A landscape with many valleys, sampled at points; each row gives a point and its height.
From any point a ball rolls to the lowest of the 2 points nearest to it. It stops when none of these is lower. Distance is the straight distance between rows; heights are no part of it.
Vit height 35.6: [150 108  86  90 145 151 148 131 116 115 153 127 119 176 116 152  86 130
 111 104  78 109 184 107 167 143 126 132 113]
gotel height 46.9: [112 132  97 178 127 157  58 146 142 106 122 158 139 120 144  93 105 206
 153 110 142 188 106 136  98 144  97 122  97]
sodad height 75.0: [125 130  95 142 152 160  88 129 139 124 127 127 152 139 121 122  87 183
 157  92 137 144 107 114 139 131 106 130 129]
foge height 26.4: [102 104  86  86 132 138 127 145 140 143 102 113 131 146  96 117  54 172
 171 112 125 101  83 124 147 146  70 140 155]
tad height 21.3: [119 158 157 123  92 124 148 111 108 144 159 139 126 115 137 123 177 121
  61 163 124  55  41 126 117  88  96 113 193]
vadaz height 24.7: [128  57 136  87 103 115 170 138 150 113 117  99  75 120 135 110 158  99
 162 143  89 111 196 114 135 154 139 149  69]
saza height 11.4: [152 226 160 134 101 136 138 100 129 157 125 169  70  95 139 129 210  87
  96 125 151 109  50 133  97 121 130 112 145]
Bipep height 41.2: [147 156 160  98 107 118 181  70 151 132 108 169  84  94 151 140 192 123
 159 148 133  91 116 150 118 155 150 134  94]
Zose height 47.2: [166 121 169 108 121 117 159 141  97  87 125 185 121 169 142 134 140  90
 106 147  99 139 205 106 152 161 171 132 113]
marib height 46.1: [144 108 103 123 179 132 161 124  61 129 121 162 112 199 133 157  64  95
  98 123 141 101 145 134 164 133 151 178 120]
panip height 76.8: [129 154  88 130 165 129 121  98 107 128 150 134 164 164 109 154  80 137
  91 138 119  76 111 118 152 107 116 119 181]
perev height 47.8: [140 187 168 136 131 117 168 110  79 163 107 163  84 136 138 150 134  79
 107 140 151 124 109 165 116 167 166 158 133]
Kek height 21.8: [111 100  92  94 150 148 132 148 134 146 113  96 128 145 107 118  71 147
 166 102 114 127 127  98 140 160 112 134 118]
Gafi height 60.7: [129  74 140 166 161  91 132 184 122 168 110 112 135 121 122 109 133 125
 155 125 187 171 119 153 107 134 167 128 125]
Lala height 7.4: [118 103 159 101  93 138 137 140 170 167 136  72 132  99 119 161 170 135
 158 123 138  93  75 139 108 102 112 117 136]
mev height 68.8: [151 112 131 171 157 111 113 149 120 180 137 117 155 123 126 122 131 119
 127 110 189 124  85 155 121  98 139 132 164]
gemi height 43.7: [178 111 167 117 104 113 142 110 136  72 136 163 128 135 141  95 167 107
 130 154  83 134 198 112 144 155 170 124 130]
difov height 40.6: [138  99 107  79 107 133 117 130 161 149 127  87 128 124 113 126 100 130
 152 112  93  81 121 112 156 125  82 122 137]
Butig height 27.7: [135 142  74 114 134 135  96  92 158  89 167 118 140 119 132 136 136 158
  98 108  62 123 202 103 132  96 106 100 103]
todap height 36.4: [130 118 135  99 113 131 124 133 145 147 143 102 147 137 101 144  98 137
 131 132 111  64  73 117 150 109  79 124 171]
muv height 41.9: [112 176 115 166 149  94 110  88 106  89 135 141 155 135 144 171 122 117
  65 150 112 174 198 124 125 114 176 118 141]
neba height 29.9: [134 142 145 117 118 118 139 110 117 142 153 118 153 142 129 146 127 124
  88 153 120  50  70 129 138  98 107 114 193]
rege height 42.6: [123  91 131 113 163 134 194 160  87 109 111 145 107 188 149 153  82  93
 119 121 136 111 166 127 153 143 161 184  95]
gabi height 31.1: [111 155  74 128 185 143  99 118 127 114 160 148 108 173 128 152  58 163
  99 115  80 152 192 130 129 116 128 134 109]
gubap height 49.1: [106 112 170 128 128 119 176 152 126 150 104 115 100 116 128 164 155 122
 157 147 145 122 133 149 106 160 180 134 116]
vuka height 57.1: [108 137 103 145 152 165  81 126 134 121 146 153 172 126 110 128  86 169
 136  90 163 114  61 132 126  83  67 102 174]
rup height 42.9: [161  94  71  77 105 138 108 121 159 129 124 103 104 120 110 101 104 123
 153 112  73  91 140 112 183 115  68 125 129]
niv height 45.7: [158 141 168 155 128 113 132 124  93  79 112 162 147 155 119 138 137  87
  97 156 129 190 169 132 144 160 193 112 149]
Fugo height 33.9: [108  92 176 126  89 112 138 181 157 128 128  62 142 108 120 119 187 131
 176 155 130 153 126 118  99 163 149 105 117]
Bog height 19.2: [113 170  81  98 144 105  91  84 148  95 156 126 145 126 143 165 132 147
  73 118  70 116 211 106 104  65 115 117 127]
vaniz height 37.2: [118  78 162 119  81 106 148 147 170 124 116  72 109  91 130 117 192 121
 180 159 108 125 150 124 115 159 147 119  91]
lok height 27.4: [ 97 180  85 114 170 120  90 113 140 105 157 124 127 149 138 167  86 161
  87 124  75 139 208 120 107  94 122 128 124]
Lokeb height 43.3: [156 111  68 103  89 171  87 131 153 133 121 101 119 100 127  67 131 126
 159 114  80 133 161  98 172 129  65 121  98]
nife height 27.9: [116 130 183 156 102 129 153 164 147 186 135 109 141 102 125 149 195 115
 146 126 180 149 103 160  89 119 159 132 151]
fir height 29.7: [108 123  59  98 107 179 111 121 145 127 103 135 125 142 104 112  60 187
 154  90 101 120 113 120 160 156  58 136 146]
guruf height 29.8: [127  93  92  92 121 150 159 169 126  96 133 105 115 156  93  98 108 132
 135 135  87 174 197  70 147 176 121 128  56]
Kisiv height 36.5: [ 75 174  91 109 114 173  69 105 157  97 142 122 137 120 135 135  93 177
 108  90  75 133 155 121 113  91  64 110 135]
Tovi height 53.6: [ 82 171 113 166 168 109  44 122 139 102 149 128 152 118 152 142  82 161
 107 128 136 177 152 132  85  70 109 125 130]
vilim height 20.8: [128  73  89  85  90 108 149  98 185 145 125  95  69  94 124 128 143 112
 159 160  97  70 123 148 178  84  83 152 133]
Bos height 32.1: [110  85  89 104 137 152 184 191 117  78 117 117 119 173 106  96  88 126
 138 141 118 181 173  73 129 169 145 157  58]
Gidi height 73.6: [130 117 130 127 138 140 101 147 142 152 139  95 169 133 117 127 104 152
 165 100 139 127  95 107 126 129 117 119 147]
Nopa height 19.8: [116 111 178 139 102 137 136 174 149 172 159  86 165 108 133 142 184 128
 164 118 153 131  92 137  98 105 146 121 151]
sezud height 38.9: [134  81 105  87 152 146 181 166 101 104 135 131 113 188 124 146  83 112
 120 105 101 127 188  94 158 150 146 159  80]
Zok height 37.1: [151 159 148  98  91 121 175  44 149 127 124 168  79  96 134 131 193 129
 128 151 138  68  69 150 134 123 123 154 130]
rir height 40.2: [140 183 150 142 118 126 149 115  83 172 123 139 106 133 143 135 143  94
  92 132 159 100  83 166 118 133 155 135 180]
Tifez height 50.9: [115 140  96 190 143 150  47 135 135 118 125 176 135 118 148 119  91 191
 137  92 155 154  95 148 104 103  86 109 107]
sagin height 59.1: [113 150 117 126 150 147 107 118 125 124 161 136 187 132  98 136  91 149
 112 122 145  95  61 116 136  72  71 102 196]
dop height 52.9: [ 90 105 158 151 159 111 200 158 109 161  87 136  85 113 123 149 142 111
 144 148 177 146 129 176  94 147 194 134 103]
tisa height 45.3: [127 120 185 109 105 110 171 122 151 130 103 143  95  97 144 151 189 113
 155 153 120 113 143 150 111 168 174 126  96]
Bab height 55.4: [148 186 202 122 132  98 168 129  77 134 103 191  89 142 134 132 117  51
  96 152 141 176 145 146 132 179 160 154  94]
kab height 16.8: [128  67  99  81  96 106 187  83 164 130 120 117  59 109 128 152 150 110
 160 157 103  64 144 165 170 113 108 152 102]
pasav height 29.2: [132 165 112 127 129 113 111  72 131  82 149 143 159 130 155 154 150 133
  72 127  90 113 205  96 127  87 155 106 134]
kolub height 64.8: [128  99 133 163 148  94 136 163 127 201 118 122 124 117 127 120 147 118
 142 120 207 136 100 172  97 116 155 140 144]
gopo height 40.3: [167 122 202 120  91 100 127 103 161  96 130 146 132 107 151  94 195 113
 139 157  94 123 154 132 127 147 168 127 134]
Nub height 63.3: [127 172  93 153 154 122 124  91  73 126 146 128 167 132 131 131 117 110
  58 128 156  98  73 131 128  84 121 114 209]
Bimeb height 56.8: [122  81 161 161 151  89 159 173 105 144  85 135 110 121 116 120 135 104
 142 154 178 174 131 166 102 154 186 141 117]
Keni height 36.8: [144 174 137 146 126 105 136  86 103  79 135 166 148 145 151 154 143 107
  74 146 106 145 209 111 139 130 183 106 142]
Vapa height 71.5: [137 133 147 148 148 138 108 137 117 155 147 106 179 132 126 128 131 124
 131 118 151 121  90 130 122  98 139 117 172]
kizuz height 18.4: [121  84 130  97  89 106 145 118 174 147 123  76  99 103 123 149 157 130
 159 143 110  63  96 138 140 111  92 126 128]
kubu height 50.4: [152 117 139 127 143 133 166 146  86  67 136 179 124 189 132 157 118  92
  86 139 104 169 204 106 163 159 176 148 107]
zapem height 76.0: [126 150  84 152 183 137  85 101 121 122 136 131 159 152 117 145  75 161
 122 109 142 116 107 129 144 102 114 122 153]
tomi height 27.8: [124  67 107  85 104 131 169 169 131 113 115  85  99 138 114  87 129 106
 150 144  91 149 196  82 142 170 125 132  55]
Potal height 36.3: [140 120 189 165 111 111 130 172 127 147 125 114 155 117 118 130 173 110
 147 147 156 168 126 142 107 145 182 120 156]
pap height 52.8: [139 124 109 142 161 131 143 125  93  91 146 159 136 176 125 165  99 119
  90 135 102 155 201 110 157 137 172 139 106]
Dafem height 28.7: [111  97 160 138 109 129 119 199 156 143 149  80 170 108 118 102 156 136
 192 123 154 177 100 109  97 148 123 112 128]
zep height 31.9: [155 123  86 107 129 141 102 103 148 108 157 121 138 138 119 127 118 138
 111 103  70 112 183  99 159 125 112 111 121]
vur height 47.6: [102 179 115 174 164  88  74 100 121 103 134 115 166 116 146 168 115 138
  73 148 135 183 172 134  95  81 148 129 137]
Vanu height 54.8: [124 145  87 174 166 143  54 124 127 131 139 158 162 115 122 123  95 166
 116  94 180 133  77 148 117  69  78 104 145]
Dutu height 41.8: [125 103 103  99  82 149 109 143 160 143 111  71 131 101 127  76 135 127
 174 115  91 131 151  91 151 153  78 119  93]
femi height 56.3: [ 84 161 117 183 151 135  36 131 142  99 150 153 152 100 152 125  97 172
 120 109 154 179 115 147  83  66  94 108 126]
Biba height 41.6: [157 121 175 157 127 110 134 151 107 117 111 139 144 141 117 125 144 105
 131 148 140 174 145 136 134 159 189 122 150]
mok height 54.3: [133 175 173 137 151 105 187 125  64 153  96 175  65 124 135 130 111  54
  89 130 173 161 110 170 112 175 155 174  91]
lemi height 33.8: [148  71  96 156 182  97 115 175  96 155  81 138 124 135 119 114  90 138
 152 117 176 142 109 126 128 138 141 121  90]
gaz height 39.9: [123  73 125 108  78 119 121 141 175 139 118  50 100  91 141  83 168 111
 194 150 102 127 154 102 139 143 106 127  79]
bosi height 32.5: [ 86 153  72 114 103 187  86 101 154 100 131 141 131 132 120 128  70 187
 123  86  88 121 118 139 143 115  46 122 147]
sezu height 42.5: [117 125 107 160 141 142  78 152 144  97 130 131 142 141 108 104 108 190
 151 143 137 215 123 108 116 168 118 121  91]
vogis height 38.8: [150  78 101 155 186 105 124 139  84 151  99 144 123 150 116 134  70 121
 128 114 173 120 116 139 140 132 151 147 105]
Ladi height 50.3: [164 172 199 133 127  99 150 125  77  97  97 184 122 147 127 127 124  50
  92 156 128 187 159 140 139 172 174 127 133]
Kef height 33.1: [ 87 103 134 115  98 145 126 177 156 156 121  62 159 104 125  87 128 144
 207 114 147 148 102 108 100 164  97 116 105]
lupuz height 36.7: [155 123 218 142  79 112 116 130 153 104 146 132 158  99 152 103 204 120
 138 138 113 134 127 126 118 121 165 106 144]
Sus height 20.5: [129  65 120  97 106 116 165  98 161 134 120  97  64 100 146 129 163 107
 168 141 104  87 158 149 147 130 130 155  91]
Rovil height 40.5: [ 93 170 111 135 147 167  74 108 157 103 158 115 170 120 133 148 102 169
 120 105 105 143 142 111 120  95  95 107 128]
bakur height 33.6: [145 184 165 114  90 129 155  61 140 123 135 166  79  97 139 115 208 128
 106 147 126  63  41 135 129 103 109 136 153]
ruk height 38.7: [110 128 106 131 114 169 102 148 144 117 122 107 157 125 114  88 113 184
 168 109 126 180 135  87 127 180  97 128  97]
Lakeb height 36.2: [ 90 121 109 119  79 181 112 154 143 131 107  96 164  99 123  68 118 160
 193 107 138 166 119 106 121 183  73 124  99]
fuvif height 28.2: [136 154 182 115  92 129 134  75 123 129 149 138 116 109 150 113 192 124
  85 146 126  56  54 138 118  69 106 117 172]
kadev height 65.5: [147 158 105 172 159 119 128  88  60 140 132 134 151 139 129 126 104  98
  68 121 158 112  98 157 134 117 152 131 188]
lir height 61.0: [127 149 101 152 169 130 102 113 105 143 152 136 186 137 114 130 101 129
  87 127 175  97  57 136 131  69  90 112 200]
refi height 28.8: [136 220 138 144 117 129 153 110  98 173 117 155  67 113 126 132 171  86
  85 125 162 119  54 165 101 155 132 136 165]
Remo height 24.0: [146 183 185 131  92 139 151 106 144 164 129 156 104  88 139 141 221 115
 116 127 155 104  69 148 104 121 143 115 128]
Paziz height 43.1: [156  86 104 148 184 100 151 127  51 143 100 157 112 169 124 138  64  97
  93 128 171 105 118 153 152 128 149 170 112]
Nak height 27.2: [110  85 104 128 169 131 122 169 126 148  98 113 129 144 119 101  81 162
 182 111 157 144 104 114 111 156 135 132 102]
dimaz height 31.4: [151 146 217 137  78 125 139 132 153 152 130 141 132  88 152 129 216 112
 132 130 137 113  96 143  98 116 164 117 141]

Call two points neighbours if one is among the 2 nearest of the other. Go from one point of each pair to the other, from neighbour to neighbour, staying as low as possible. Name the highest point that can't be avoided.
kab / Lala -> vilim
tad / Kek -> femi
tad / Dafem -> Lokeb
Bog / Kek -> marib

Where does a ball stop that starts at each point below?
marib -> Bog
zapem -> tad
Bimeb -> tad
Bab -> Lala
kubu -> saza
Tovi -> Bog
Nub -> Dafem
Lokeb -> Dafem
Rovil -> Kek
femi -> Dafem
